Points, in no order, along strands that fork and pass close to each other.
Two points are linked if the straight distance between their rows is under 90.5. Some points are linked to none.
Z_207: [ 27 -12  -7 -28  27  72 -32  -2  41  12 -45   3  -2  -7  -3 -12  37 -25
 -20 -18  24 -20  41 -29  -1  18  -2 -30  -8 -27  48   6   6 -29  -8  -8
 -13   1  13 -11  -7 -17  53  -3  16  32 -23  16  24 -17  13   1  -1  14
 -18  18 -11  -1  24 -11  -4 -14  13  -9 -22]
Z_838: [  2 -10  -6   0   7  -9   4   0  -5   6  -2  -9  16   4 -14  -9  18  -1
 -11  -3  -2   4  -1 -11  -7   0   5  11  -1  -4   8   8  -7   3  -9  -1
   7  -7 -15  10 -12   5   2  17  -2   0  -3 -18  -7  -6 -14   2  -8   8
  -8   5   1 -21  13  -8 -13  19 -10   2   0]
Z_628: [ 38   1 -20 -11  26   9 -20 -46  31 -44 -36  57  22   0  24  28  46  -2
  30  18  -2  -2 -15 -42   4  -2  24   5   4 -29  -4  20  -8 -32  15  16
 -21 -10  36 -33  16  10  21   4   5  12  50  -5 -19  23  46   3  16  -2
  21  -8  23   6 -32 -14  21   1  31 -26   1]
Z_773: [  8   2  17 -37 -16  53  -7  20   2   7  12 -34 -47 -25   1 -17 -30  -2
 -27 -17  24 -18  16  23   5   2 -26 -29 -33 -14  16 -15   7   7  -5 -10
  -4  34  -2  -1  -9 -18  28 -22  23   0 -43  56  27 -22  -2   4   3  11
 -16  30 -54  23  22  36   0 -23  16  11   2]
Z_335: [ 24  -1 -16 -33  27  58 -28  -5  34 -12 -58  30 -13  -9   2  -4  42 -38
   5 -37  -4 -31  34 -45   2   9  29 -28   1 -20  31  13  -5 -52   6 -11
 -13  -5  18 -34  13 -11  66  -8  22  43 -11  14  23 -24   8  -3   4   3
  -8  16  -4  10   6   0 -10  -1  24 -45 -27]
Z_232: [ 21  12  14  28 -25 -40  16   1  17  21  51 -41  10  18  14  10 -39  44
 -10  25  17  30 -10  40   9  -5 -52   7  -2   7 -10 -23   8  56  -7  22
   9   5   9  22 -21  11 -60  -9   5 -58   6  -4 -16  10  27  -5  -1  -3
  13 -14 -14  28   6 -33  30 -28   1  67   8]
Z_76: [ 46 -11  26 -16 -21  34 -27 -16  67  10  24 -37  -9  -9  35  18 -16  29
 -30   0  33   9  11  23  23   1 -72 -27 -32 -38  16 -16 -11  47  -9  20
 -14  20   5   3  -1 -13 -10  -1  28 -32  12  21   3  13  42  -5   8  20
  -1   4 -35  34  -1 -18  31 -46  27  55 -14]
Z_379: [ 13   4  10 -35 -14  32 -18  -4  11 -19  10  -4 -33 -19  24  14 -12   6
  -9 -12   5 -12   4   5  17   3 -17 -20 -27 -17   2 -16   1  -5   7   9
  -2  25   4 -25   9 -17  18 -29  27  -6  -1  42   3   7  26   4  24   7
  -5   6 -43  49  -7  31   5 -32  28  -7   7]
Z_844: [-45  -4  17  29 -20 -46  22  32 -36  20  40 -33  13  15  -9 -19 -28  11
 -17  -1   0  12  -5  24 -10  -5  -9  13  19  38 -12 -11   7  29 -14 -10
  29   7 -16  41 -19  -7 -47  -2 -21 -21 -20 -10   0  -6 -30   5 -16  -4
   2  -6   1 -31  13 -11 -13   3 -38  20   5]
Z_840: [ 33 -30 -23   6  33  15 -13 -23  43   3 -36  12  49  12 -10  -2  46   0
  -8   7  19  14  18 -41 -12  15  21  20  20 -17  29  24  -7  -9  -7   8
 -22 -14   5   7 -11  15   2  30  -4  10   5 -47 -11  -3  15 -12 -25  11
  -7   7  42 -43   5 -35   1  24   0  -8 -15]
Z_421: [-49  19   5  -1  -5  -9   4  28 -63   3 -17  37 -46   8 -10 -18 -16 -39
  14 -25 -39 -31   6   4 -12 -17  44  -2  12  22 -22  -3  10 -29  16 -42
  14  -3 -23 -10  21 -11  25 -10 -13  48 -27  11  13  -8 -41  14   7 -14
   0   0 -10   5   3  41 -19  16 -29 -54   4]
Z_807: [-28  39  20  -6 -38 -26   6   5 -35 -28  33  -8 -43 -15  20  30 -59   9
  40   6 -36   2 -30  27  24 -13 -23 -21 -15  16 -44 -29  29   2  14  10
   5  16  16 -25  26   2  -3 -54   6 -18  21  49  -6  13  31  -2  41  -6
  23 -18 -32  68 -34  41   0 -36  28 -15  27]
Z_384: [ 10  14  -7  18   9 -41  16 -22   8 -20  18  10  29  11   3  29  -7  22
  27  35 -12  22 -38   6   6   3  -7  20  13  12 -20   4  -6   9  18  21
  -1 -14  28  -6   4  21 -34  -1 -13 -37  43 -19 -18  27  19 -13   1 -23
  23 -31  23   8 -36  -8  19  -3  13  29  26]
Z_740: [-29   9 -13  39   9 -62  23 -13 -28 -12   7  43  33  20  -3  15  -5   8
  40  30 -29  12 -42   2  -1  -2  31  37  28  26 -27   3  -8 -14  16   9
   9 -21   6   0  11  32 -37   7 -33   3  48 -34 -21  24 -14  -2   2 -35
  27 -36  54 -21 -36   7  -3  23 -15  -4  13]
Z_842: [-47  -2  16   1 -16   6   0  31 -48  24  10 -17 -28  -5 -15 -33 -19 -18
 -14 -17  -5 -13   9  18 -20  -2   7  -3   3  14  -3  -3   7   1  -5 -27
  18   8 -28  23 -12 -23   3  -3 -21  22 -33  23  17 -15 -38  15  -8   4
  -9  10 -17 -18  31  25 -26   8 -33  -8   2]
Z_751: [ 19   6  16  16 -32 -25   7   4  22  21  59 -47  -9  10  23  14 -45  41
 -14  16  20  26  -8  47  16 -10 -65  -2 -12   2 -10 -22   9  53  -7  23
   7  17   6  13 -13   1 -47 -12  15 -54   6  18 -10   6  32  -7   3  -1
  11 -16 -31  40   7 -21  26 -33   6  65   4]
Z_240: [ -5  10 -18 -35  -3  53 -22  17  -3 -18 -38  25 -48 -21   3   8   8 -38
   9 -44 -20 -44  20 -25  17  -1  33 -34 -11 -16  15   6   0 -45  11 -13
  -9  11   7 -39  29 -14  68 -17  17  40 -28  39  23 -26  11   4  19  -6
  -9  17 -27  25  -1  35 -18  12  15 -53 -21]
Z_734: [ 12  20 -31   4  26 -15   3 -38  -4 -46 -35  76  15   4  13  30  41  -4
  56  19 -39 -12 -33 -30   5 -10  48   3   9 -13 -29  19 -13 -52  20  15
 -18 -25  33 -49  39   9  18   7  -7  19  53 -23 -32  24  22  10  14 -22
  24 -12  37  -4 -50  12  11  12  16 -37   0]
Z_115: [-37 -19  20   5 -15   2  13  32 -25  36  29 -56  -3  -6 -12 -30  -8   9
 -37  -4  30  10  12  32 -24   0 -17  -2   1   8   8  -7   6  28 -15 -16
  21  10 -21  50 -33 -19 -22  12 -13  -9 -46  13  13 -24 -42  14 -20   7
 -18  16 -11 -35  41 -11 -13   9 -29  21 -11]
Z_162: [ 26  14  -6  27   6 -41  15 -34  22 -13  22  -4  38  15  10  33  -7  40
  15  44   2  33 -32  16   1  13 -16  30  15  14 -15  -1  -8  30  18  32
  -3 -20  26   8 -13  26 -56   0 -11 -56  42 -32 -25  28  34 -18  -4 -18
  20 -28  36   6 -28 -29  36 -13  11  54  19]
Z_753: [ 51  -9  12 -19  -6  41 -28 -25  70   4  -3 -20   8  -9  32  15   6  16
 -29  -1  34   6  15   1  23   6 -59 -22 -25 -43  22 -12 -18  24 -19  16
 -17  13   5   2  -7  -3   3  10  28 -14  15  11   0   5  47  -2  12  31
  -5   7 -19  21  -2 -27  29 -33  34  37 -13]
Z_329: [ -2  -6   3   7  -1 -23  11   6  -4   9  17 -16  19   6 -13  -9   5   6
 -13   3  -2  12  -6   0  -6   4  -6  14   2   3   0   4  -6  19 -13   0
  15  -8 -12  19 -14   7 -20  12  -2 -15  -2 -16 -10  -2 -19   1  -8   2
  -4  -2   1 -19   5 -12  -7   8  -9  15   1]
Z_202: [ 30   1  -2 -20   9  -1  -8 -24  18 -29 -12  21   8  -3  13  15  19   0
   7  10  -1  -1 -12 -18   3  -1   2  -4  -9 -13  -7   7  -5 -15   4   3
  -7  -2  13 -24   9  -1  15  -6  11  -7  27   2  -2  13  24  -1  13   4
   9  -3 -10  16 -10   0  12 -10  21  -6  14]
Z_235: [ 29  -8  11 -22 -13  18 -18  -8  24   3  19 -19  -5  -1  19   8 -10  15
 -31  -1  26   5   7  13  10   2 -40 -12 -20 -17   4 -14  -2  22  -8   4
  -3  12   4  -3  -8 -16  -3  -5  20 -22   2  17   1   3  20   1  11  11
  -9   1 -26  23   4   0  16 -27  14  32   1]
Z_504: [ 33 -14   0 -29  19  69 -35  -9  50  11 -34  -5   6 -10   9  -3  26  -7
 -29  -6  38 -11  38 -16   7  15 -26 -24 -14 -32  45  -4   1 -10 -17  -1
 -17   9   9  -5 -16  -9  39   3  20  20 -10  18  20 -10  34   2  10  24
 -16  15 -14  10  23 -18   6 -21  24   7 -19]
Z_901: [ 27  -2  19 -35 -16  45 -21  -8  28 -10  20 -18 -39 -23  29  14 -19  16
 -18 -10  18  -6  11  18  24   2 -45 -26 -32 -22   8 -21  -2  12   7  14
  -5  30   3 -16   8 -19  12 -24  34 -14  -2  45   8   8  29   2  18  11
  -9  11 -48  49  -6  20  12 -45  33  10  -1]
Z_102: [-45   5   9  41  -5 -62  34  17 -45  -5  16  22   7  26 -21 -15 -24 -13
  20  10 -26   9 -23   7  -5 -15  26  27  27  43 -35   4   5  -5   6 -19
  15  -5 -13  20  12   8 -34   3 -36   5   6 -36   2  10 -40  -4  -8 -21
  14 -17  33 -29  -7  13 -16  19 -41 -12  17]
Z_821: [ -5  -1  17 -29 -18  47   1  31 -10  19  13 -41 -49 -31 -12 -31 -31  -8
 -26 -19  17 -17  14  28  -2   7 -25 -31 -24  -7  15 -12   9  11 -10 -11
   2  28 -12  13  -7 -16  28 -17  13   9 -52  54  30 -29 -23   6  -5  12
 -18  30 -53   8  28  32  -8 -12   2   8   1]
Z_668: [-39   6  15  38 -19 -60  28  20 -36  11  37 -20  16  20  -8 -12 -34  12
  -3  11 -13  13 -14  18  -4  -9  -3  24  24  45 -22 -11   3  24 -10  -2
  28   1 -11  36 -10   8 -52  -4 -26 -29  -3 -17  -3   1 -24  -5  -9 -11
  12 -15  12 -21   1 -12 -11   6 -32  11  15]
Z_535: [ 39  -6 -14 -15  23   9 -15 -36  33 -30 -33  39  21  -1  10  14  40  -4
  14  11   3  -1  -2 -39   2  -2  16   5   3 -26   6  22  -6 -24  10   4
 -20  -7  21 -23  11   5  22   7   4  10  30 -10  -4  13  35  -3   4   6
  11   0  12  -1 -12 -15  13   2  21 -18   5]
Z_359: [-52  26  16   5 -29 -31  18  21 -56 -13  23  21 -49  -8   6  10 -50 -15
  41  -3 -52 -17 -26  15  15 -18   4 -10  15  39 -53 -20  28  -8  10 -11
  19   4 -10  -8  35   4   7 -33  -6  10  12  34   0  11  -8  -2  20 -13
  17 -17 -22  36 -23  46 -12 -14 -10 -43  15]
Z_511: [-47  -4   8  41  -1 -58  34  24 -35   4  12   1  14  24 -24 -21 -11 -12
  -3  -1 -12  10 -10   6 -15 -10  23  24  22  41 -19   6  -1   5  -6 -18
  18  -8 -24  32 -10   2 -40   9 -37   2 -20 -45  -3   0 -50  -2 -21  -8
   3  -2  30 -47   5  -1 -19  22 -45  -7   4]
Z_814: [-43 -10  17  14 -17 -21  12  34 -34  25  33 -39   3   6 -12 -27 -18   7
 -26  -6   9   9   5  22 -18  -3  -8   6   9  21  -4 -10   1  24 -13 -15
  26   7 -20  42 -24 -17 -31   4 -18 -11 -31   3   7 -14 -35  13 -15   1
  -7   1  -7 -31  25  -3 -16   3 -35  17  -4]
Z_558: [-25  11   9  27 -12 -53  22   6 -28  -4  30  -4  11   9  -6  -2 -26   8
  16  18 -26  12 -27  14   7  -7  -7  20  17  34 -25  -4   0  15  -3   6
  20  -4  -4  20   7  17 -35  -9 -18 -22  24  -9  -6  10 -15  -8  -2 -14
  15 -27  10  -4 -13  -2  -9   5 -11   5  19]
Z_134: [ -8  -3  -8  -6   4   5  -4   4 -18  13 -14  -1  -3  -5 -10 -14  12 -12
  -5 -14 -11 -15   7 -10  -6  -5  11   2  -1  -6  10   5  -1 -14  -7 -10
   5  -6 -19  -5  -6  -7  23   8  -1  18 -11   3   7 -13 -18   5   0   9
 -12   8  -8 -13  19   5 -23  16 -11 -12   0]
Z_956: [ 16 -28 -24   7  28   5  -8 -17  15   5 -33  12  42  14 -19  -6  40  -7
  -2  -2  12   9  14 -33 -16   5  31  26  14  -8  23  26  -5 -13  -3   0
 -18 -12  -2  -1 -10  10  11  30  -4  15   2 -40  -5 -12  -7  -5 -20   6
  -9  10  40 -38  12 -24 -11  38 -12 -18 -10]
Z_681: [ 19  14  11  34  -9 -51  25  -4  13  10  41 -34  21  15   1   7 -26  42
  -6  33   8  30 -15  28   3   2 -34  17   8  19  -8 -12   3  51  -2  21
   9 -11  10  27 -22  20 -64  -3  -4 -59   8 -21 -17  14  16 -10  -7  -9
  11 -15  10   7  -3 -41  29 -21  -1  60  11]
Z_944: [-26  31  19 -20 -36   1  -3  20 -24 -29  31 -12 -50 -20  11  21 -55   6
  24  -5 -20  -7 -17  23  22 -12 -15 -22 -18  14 -27 -24  22   4  12   6
   7  25   9 -26  25 -10   7 -49  15  -9   2  56  -2  12  23   5  31  -5
  14 -13 -42  70 -19  47  -3 -34  27 -11  18]
Z_444: [-10  18  12 -29 -24  18 -10  19 -11 -24  24 -12 -42 -19  11  14 -39   7
   6 -10  -8 -12  -5  18  15  -6 -15 -23 -22   2 -12 -16  12   0   8   4
   3  26   4 -27  17 -19  15 -41  21  -7  -5  50   2  10  18   6  24  -3
   5  -4 -44  61 -13  44  -2 -32  26  -8  12]
Z_54: [-24   3  15 -21 -21  37   2  36 -32  16  15 -33 -51 -28 -11 -32 -33 -15
 -17 -23  -1 -23  15  23  -8   5  -9 -23 -19   5   6 -10   7   7  -6 -15
  11  25 -25  17  -4 -12  25 -20   7  21 -42  56  24 -23 -29   7  -7   4
 -10  19 -46   5  23  39 -16  -4  -5  -8   2]
Z_423: [  9  26  12 -12 -15  -9  -5 -15   6 -36  27  -6 -37 -18  36  39 -30  18
  33  15 -24   9 -25  15  36  -1 -42 -20 -29   5 -34 -26  10   2  11  32
 -12  13  27 -44  33   4  -8 -44  18 -35  34  29  -7  21  48  -4  38   2
  17 -15 -34  73 -43  18  11 -46  44  -2  21]
Z_184: [ -3  17   3  14  -3 -44  18  -1  -7 -17  24   2  10  -2  -6  11 -18  10
  21  22 -20  16 -32  10   8  -8 -14   9   9  18 -24   1   0  11   3   9
   9  -9  12   2  11  14 -22  -9  -8 -25  30  -6  -6  19   0  -9   2 -14
  20 -26  -1  13 -23  -2   3  -1   7  15  24]
Z_756: [ 42 -11  19  -3 -24  14 -16  -9  60  18  36 -42  -6   2  34  17 -19  33
 -29   8  30  17  10  27  18  -1 -67 -18 -25 -24   6 -15  -7  53 -11  25
 -10  18   5  10  -6  -4 -29   2  25 -46  15  10  -4  14  37  -7   4  13
   3  -6 -29  33  -1 -26  30 -44  14  64  -9]
Z_451: [-14  11 -21  29  17 -44  16 -20 -21 -17  -8  51  34  18  -6  17  17   3
  39  22 -26   6 -35 -11  -7   0  42  33  15   9 -19  11 -12 -21  16   9
   5 -23   7 -15  18  28 -21  16 -23  16  48 -39 -27  21 -13   5  -1 -30
  24 -28  53 -23 -38   5  -1  28  -9 -14   9]
Z_427: [ 10  14 -39  13  30 -19   9 -33 -15 -30 -39  74  25  10   4  19  45  -3
  46  12 -31  -7 -28 -31   2  -6  58  20  16  -7 -16  19 -14 -45  13  10
 -17 -25  14 -43  34  16  14  18 -11  30  49 -32 -31  15   4  11   4 -21
  18 -15  53 -23 -41   0   5  33   3 -42  -1]
Z_912: [ 26 -37 -17   7  34  19  -4 -17  51  21 -32 -16  57  12  -9  -4  42   7
 -24   8  38  20  27 -30 -19  22  10  13  16 -13  39  16  -8   7 -19  10
 -21 -14  -5  24 -26  16 -12  37   1  -6 -15 -54  -7  -2   9 -17 -34  20
 -15  17  44 -53  23 -51   9  19  -2   5 -22]
Z_537: [ 48   5   1  14   4 -11  -3 -39  48 -17  15  -6  20  11  33  33   1  34
   9  36  12  28 -16  10  16   8 -39   8  -9   0 -12  -3 -19  28  13  43
 -17  -5  26   2  -1  23 -39   1  15 -54  55 -14 -22  37  47 -17   4  -6
  22 -27   9  26 -35 -30  40 -27  32  47  13]
Z_850: [ 23  -5  22 -35 -17  54 -15   0  17   8  21 -35 -45 -24  18  -8 -29  10
 -30 -14  33 -13  17  27  12   2 -44 -26 -39 -18  15 -20   1  20  -4  -1
  -8  38   0  -4  -7 -21  16 -22  28 -11 -26  52  21 -11  14  -1   8  12
 -13  24 -52  35  20  26   9 -36  24  15  -1]
Z_829: [ -6   8   7 -14 -13  -6   0  16 -12  -2  20 -13 -13 -11  -7  -4 -16   3
  -9  -5 -12  -3  -9  14   4  -4 -16  -9  -4   2  -5  -4   4   9  -5  -4
  13   2  -9  -1   2 -14   4 -14   2  -1  -5  19   0   5  -9   5   5   4
  -5  -6 -28  13  -1  16  -7 -14  -3  12   9]
Z_909: [ -1 -21 -21   4  27  38 -15   5  -5  24 -51  10  18   9 -30 -28  44 -29
  -1 -28  15 -15  36 -35 -21   5  36  -5   7  -5  36  19  -4 -35  -7 -22
  -7 -15  -4 -12 -11 -15  41  17   0  39 -21 -21  17 -27 -39  -1 -13   2
 -27  27  31 -29  33 -14 -28  33 -10 -28 -18]
Z_37: [-54  19  10  -1 -14 -16   7  29 -62  -3   0  31 -49   9  -3 -11 -33 -32
  22 -17 -40 -28  -4  10  -6 -18  32  -4  14  28 -34 -14  16 -19  15 -32
  22   3 -22  -9  26 -10  18 -23  -8  36 -11  20   8   0 -29  11  12 -18
   8  -8 -18  19  -4  51 -16   6 -23 -50   5]
Z_271: [ 22  -6 -18  27  23 -29  10 -37  22  -4  -8  16  56  17  -3  23  40  19
   1  27   3  24 -20 -23 -15  19  29  47  22  -6   5  16 -10   9   0  27
  -3 -29   2   3 -11  31 -35  32 -19 -13  23 -54 -38  18   4 -13 -21  -8
   5 -11  57 -45 -22 -27  19  14 -11  17   4]
Z_990: [ -7  10 -28  24  23 -38  11 -19 -27 -15 -26  63  34  17 -10   8  32  -5
  35  14 -19   3 -25 -21  -9  -3  61  33  15   1  -8  20 -11 -32  13  -1
  -6 -23   2 -24  18  20  -5  25 -22  33  37 -40 -22  10 -15  12  -2 -22
  14 -19  58 -31 -30   1   0  43 -14 -27   4]
Z_483: [-53  21  11  -3 -19 -14   9  27 -55 -14  11  26 -53  -3   3   2 -40 -23
  33 -13 -46 -25 -12   9   6 -18  19  -8  12  31 -42 -17  18 -12  12 -16
  23   4 -17 -11  34  -2  17 -32  -2  24   3  31   1   5 -18   5  15 -15
  11 -14 -25  35 -17  51 -16  -8 -10 -51   5]
Z_114: [-37   4  -1  -4  -6  10  -7  22 -42  20 -16   5 -24  -8 -15 -24  -1 -25
  -4 -23 -12 -24  14  -1 -14  -5  25  -3   1   3   7   3   5 -18   2 -28
   8  -2 -23   1  -3 -15  27   2 -10  36 -29  18  17 -16 -33  12  -1   3
 -10  12  -9 -10  25  20 -26  20 -23 -24   0]
Z_357: [ 29  -2   3 -19  -1   5 -12 -17  19 -14   3   2   4   1  14  10   7   8
 -15   2  10   3  -3  -7   5   2 -18 -10 -13 -13  -1  -4  -3   1  -9   3
  -3   2   7 -12   1  -7   7  -4  15 -17  15   4   0   8  22  -2  13   9
   0  -1 -21  20  -2   0  14 -17  20  11  11]
Z_768: [-35 -10  -9  29  12 -39  18  13 -32   8 -17  20  15   8 -29 -27  20 -21
   1  -9 -10   5   3  -6 -18  -9  42  24   9  21   1  22  -2 -13   5 -21
   1 -13 -23  18 -10   3 -11  27 -33  30 -20 -49   3  -6 -50   3 -20   4
  -6   5  38 -51  10  -6 -20  46 -40 -27  -7]
Z_449: [-15 -25  14  -5 -10  19  11  25  -5  42  26 -61  -8 -12 -13 -25  -5  10
 -41   0  40  10  15  31 -18   5 -29  -6  -3  -9  15  -9   5  31 -17  -7
  13  12 -16  46 -31 -15 -14  17  -2 -12 -48  15  10 -28 -33  10 -17  11
 -28  21 -17 -27  43 -18  -5   7 -18  29 -17]
Z_424: [ 11   7 -14 -32  10  44 -25   2  15 -22 -45  31 -26 -17   8   7  23 -30
   8 -33 -17 -35  18 -35  10  -1  32 -25  -5 -17  16   6  -1 -48   8 -11
 -12   4  14 -39  20 -10  62 -15  19  32 -12  24  20 -17  20  -2  17   1
  -4  16 -20  23   1  18  -6   3  22 -47 -18]
Z_562: [ 30   1  19   1 -27   1  -6  -4  37  11  54 -42 -23   0  30  19 -40  36
 -15   7  18  20  -4  42  26  -5 -73 -13 -25  -6  -7 -20   8  48  -5  27
  -2  22   7  -3   0 -10 -33 -14  19 -45  12  25  -5  16  38  -7   3   7
   5 -12 -41  50  -3 -11  24 -40  14  57  -3]
Z_906: [-34  -5  21  -9 -20  24   3  34 -39  27  21 -40 -35 -19 -11 -40 -25 -12
 -23 -14   8 -12  13  28 -20   2  -9 -10  -9  10   3  -7   6  10 -11 -17
  17  17 -26  33 -15 -19   9  -7  -7  15 -41  40  21 -24 -39  10 -12   7
 -13  16 -32 -13  36  23 -20   3 -23   1   0]
Z_258: [ 25 -27  -7  -1  20  21   2  -8  53  29 -21 -29  48   6  -5  -3  32  15
 -36   8  46  19  23 -13 -12  19  -9   1   9 -15  35   2  -7  22 -23   6
 -18 -11  -4  31 -32  13 -16  35   5 -21 -26 -48  -2  -4  13 -12 -25  30
 -21  20  24 -44  26 -55  15   5  -1  27 -22]
Z_672: [-21   6 -16 -26  -4  51 -13  24 -26   2 -30  13 -49 -19  -6  -3  -2 -41
   7 -42 -18 -44  26 -12   7   0  33 -27  -7 -10  13   5   4 -35   7 -18
  -2   9  -8 -22  20 -12  60 -11  13  47 -38  46  26 -29 -10   9   7  -7
 -11  19 -24  13  10  35 -26  25   5 -46 -13]
Z_22: [ 49 -11   2 -24  13  58 -33 -22  71   6 -25 -14  17 -10  23  10  23   5
 -28  -3  40   4  28  -9  17  12 -46 -18 -20 -41  34  -8 -16   9 -26  12
 -22   7   6  -1 -16   0  22  12  27   6   8   9   6  -5  49   1  12  35
  -8   7  -8  13  13 -33  20 -23  36  23 -17]
Z_867: [  6 -23 -20  -5  25  48 -17   4   5  31 -41  -4  11   6 -21 -22  40 -24
 -11 -22  17 -15  36 -28 -14  10  18  -9   4 -12  37  10   1 -27 -13 -11
  -6  -9  -7  -7  -9 -14  41  14   4  26 -22  -7  15 -26 -20  -2 -10   9
 -27  23  14 -24  33 -16 -26  21  -5 -18 -22]
Z_197: [  6 -18   7 -14  -7  26   2  15   9  30  15 -46  -5 -13  -8 -14  -1   6
 -35  -2  28   9  13  21  -6   4 -31  -8  -6 -17  15  -5   4  22 -11  -2
   4   7  -8  25 -23 -18   1  13   2 -12 -35  10   9 -21 -11   7  -8  16
 -27  16 -22 -17  28  -6   0  -5  -9  35 -10]
Z_534: [ 22 -12   4 -11  -1  13  -1   1  25  19   4 -31  15   5  -2  -3  10  12
 -34   2  24  13  10   3   1   5 -23  -8  -3 -17  14  -5   0  21 -12   0
  -6  -2   1  20 -23  -5  -7  20   6 -22 -18 -13  -2  -8   8   0  -4  19
 -20  10 -13 -15  18 -19   9  -8  -4  37  -8]
Z_290: [-44  38  18   3 -34 -31  16  16 -47 -27  22  14 -49 -14  10  22 -55  -9
  50   4 -52  -8 -37  16  20 -16  -4 -20   3  29 -55 -22  28  -5  15  -3
  10   6   7 -16  33   4   7 -41  -2  -3  19  39  -2  12  11  -3  32 -11
  22 -17 -26  54 -37  50  -3 -26   6 -34  18]
Z_729: [ 28  11 -25  -5  29   2 -18 -49  21 -51 -39  72  18  -1  30  33  46  -3
  48  21 -20 -10 -27 -42   5  -7  36   3   1 -27 -15  19 -10 -47  18  22
 -21 -16  47 -47  27   9  22   2   4  11  59  -7 -28  24  44   8  22 -13
  28  -9  27  10 -43   1  22  -1  31 -37   0]
Z_985: [ 26 -20  -1  -5   4  15   2  -5  39  28  -7 -31  32   6   0  -3  19  14
 -39   5  38  18  18  -3  -4  11 -19  -4   1 -18  22  -5  -6  27 -18   3
 -11  -6   0  29 -29   6 -15  30   4 -27 -25 -31  -5  -8  13  -4 -11  26
 -19  17   5 -30  21 -38  16  -3  -1  36 -15]
Z_512: [-38  -9  -2  37   6 -51  27  12 -25   7  -1   5  27  15 -26 -24  12 -12
  -7  -4  -4  12  -4   0 -21  -7  33  28  12  27  -2  17  -3  -1   1 -15
  12 -16 -24  28 -17   7 -34  26 -34  11 -23 -51  -4  -1 -51  -1 -28  -2
   0   4  39 -53   6 -10 -14  36 -43 -11  -4]
Z_292: [ 18  -6 -13  15  16 -25  12 -21  12  -9   3  11  40  11  -9  11  24  11
   5  19  -4  19 -17 -16  -7  10  17  34  12  -3  -1  19 -11   8   5  15
   3 -17   0   7  -3  23 -26  23 -10 -11  18 -38 -24  12  -1  -7 -16 -10
   7  -8  34 -28 -16 -15   9  17  -5  12   7]
Z_40: [-39   6   1  37  -1 -62  29   4 -43  -9  13  32  18  22 -12  -1 -22  -3
  30  21 -24  10 -31   8  -4 -10  30  32  25  36 -33   4   1  -8  11  -8
  13 -10  -3  15  14  20 -39   2 -37   2  27 -32  -5  16 -26  -4  -2 -27
  25 -26  42 -19 -20  10  -9  24 -28  -8  18]
Z_648: [ 33   8   3  25   4 -36  19 -24  27  -6  26 -15  36  18   4  19  -4  37
   0  38  13  30 -18  12  -5  14 -17  25   9  12  -6   1  -8  39   5  27
  -2 -18  15  17 -17  23 -56   6  -3 -54  25 -36 -20  24  22 -17 -11 -13
  11 -17  30   0 -13 -38  33 -15   7  55  13]
Z_852: [-22  -2 -17  20  16 -27   6   8 -33   2 -35  36  17   4 -31 -23  26 -22
  13 -10 -15  -1   9 -16 -14  -9  53  20  10  11   5  28  -4 -26  11 -25
  -8 -16 -14  -2   0   2   9  28 -24  41  -9 -42   9  -8 -42   5 -13   2
  -9   4  42 -38   7  -4 -18  50 -31 -36  -6]
Z_31: [ 31  -9 -13 -26  33  62 -30  -8  39   1 -56  19   1  -3  -4 -11  48 -31
  -3 -25   7 -22  41 -43  -5  13  15 -25   0 -24  42  15  -3 -40  -3 -11
 -14  -7  12 -21   2 -11  59  -2  17  40  -9   6  19 -16   8  -2  -4  11
 -16  18   0  -3  15 -13  -8  -6  22 -30 -26]
Z_362: [  4  -3  -1  15   8 -35  17  -5   5  -3  19  -6  32   9  -9   2   5  14
   0  18  -4  21 -16  -2  -4   6   1  27  10  10  -8   9  -9  20  -1  12
  14 -13  -2  17  -9  21 -33  12  -4 -25  14 -31 -17  11 -11  -7 -13 -11
   5 -13  23 -19 -12 -18   5  10  -4  22  10]
Z_817: [-30   2  -7 -23 -13  50  -7  30 -33  17 -18  -3 -52 -21 -10 -20 -15 -38
  -3 -38  -8 -40  29  -4  -3   5  24 -25 -13  -4  16   1   8 -23   6 -20
   2  16 -18  -7  10 -11  50  -9   8  46 -48  55  29 -32 -22  10  -1  -4
 -11  22 -31   6  24  35 -28  23  -5 -38  -6]
Z_183: [ 11 -21 -29   8  27   5 -10 -12   2   1 -44  33  40  13 -24  -9  45 -14
  12  -9   8   1  20 -34 -18   0  48  22  18  -4  24  33  -7 -31   4 -12
 -20 -15   0 -15  -3   3  22  25  -6  35   5 -39   2 -14 -18   0 -17  -2
 -13  12  49 -37   8 -19 -17  45 -13 -32  -9]
Z_311: [-14 -11 -22  13  24   3  -5   9 -21  11 -50  30  19   3 -36 -26  36 -25
  10 -20  -1  -8  28 -27 -19  -3  51   8  16   4  20  27  -8 -34   7 -26
 -12 -18 -10 -10  -4  -7  33  23 -12  46 -16 -35  17 -20 -47   0 -14   2
 -21  19  43 -36  21 -10 -25  46 -21 -36 -12]

A fork is a point with three links, a tip a point with one. Leave the first point through the second and follow the links. Name the first fork or tip that comes.
Z_22 / Z_504 | Z_817
Z_197 / Z_534 | Z_311
Z_54 / Z_821 | Z_421
Z_990 / Z_427 | Z_235
Z_901 / Z_850 | Z_271

Name the points in between on the shortest way along the links from the first point to the second, in order.
Z_821 / Z_271 | Z_54 Z_906 Z_842 Z_114 Z_134 Z_838 Z_329 Z_362 Z_292
Z_729 / Z_511 | Z_734 Z_427 Z_990 Z_451 Z_740 Z_40 Z_102
Z_668 / Z_183 | Z_844 Z_814 Z_115 Z_449 Z_197 Z_534 Z_985 Z_258 Z_912 Z_840 Z_956
Z_114 / Z_290 | Z_842 Z_906 Z_54 Z_821 Z_773 Z_850 Z_901 Z_379 Z_444 Z_944 Z_807
Z_681 / Z_449 | Z_648 Z_162 Z_384 Z_184 Z_558 Z_668 Z_844 Z_814 Z_115
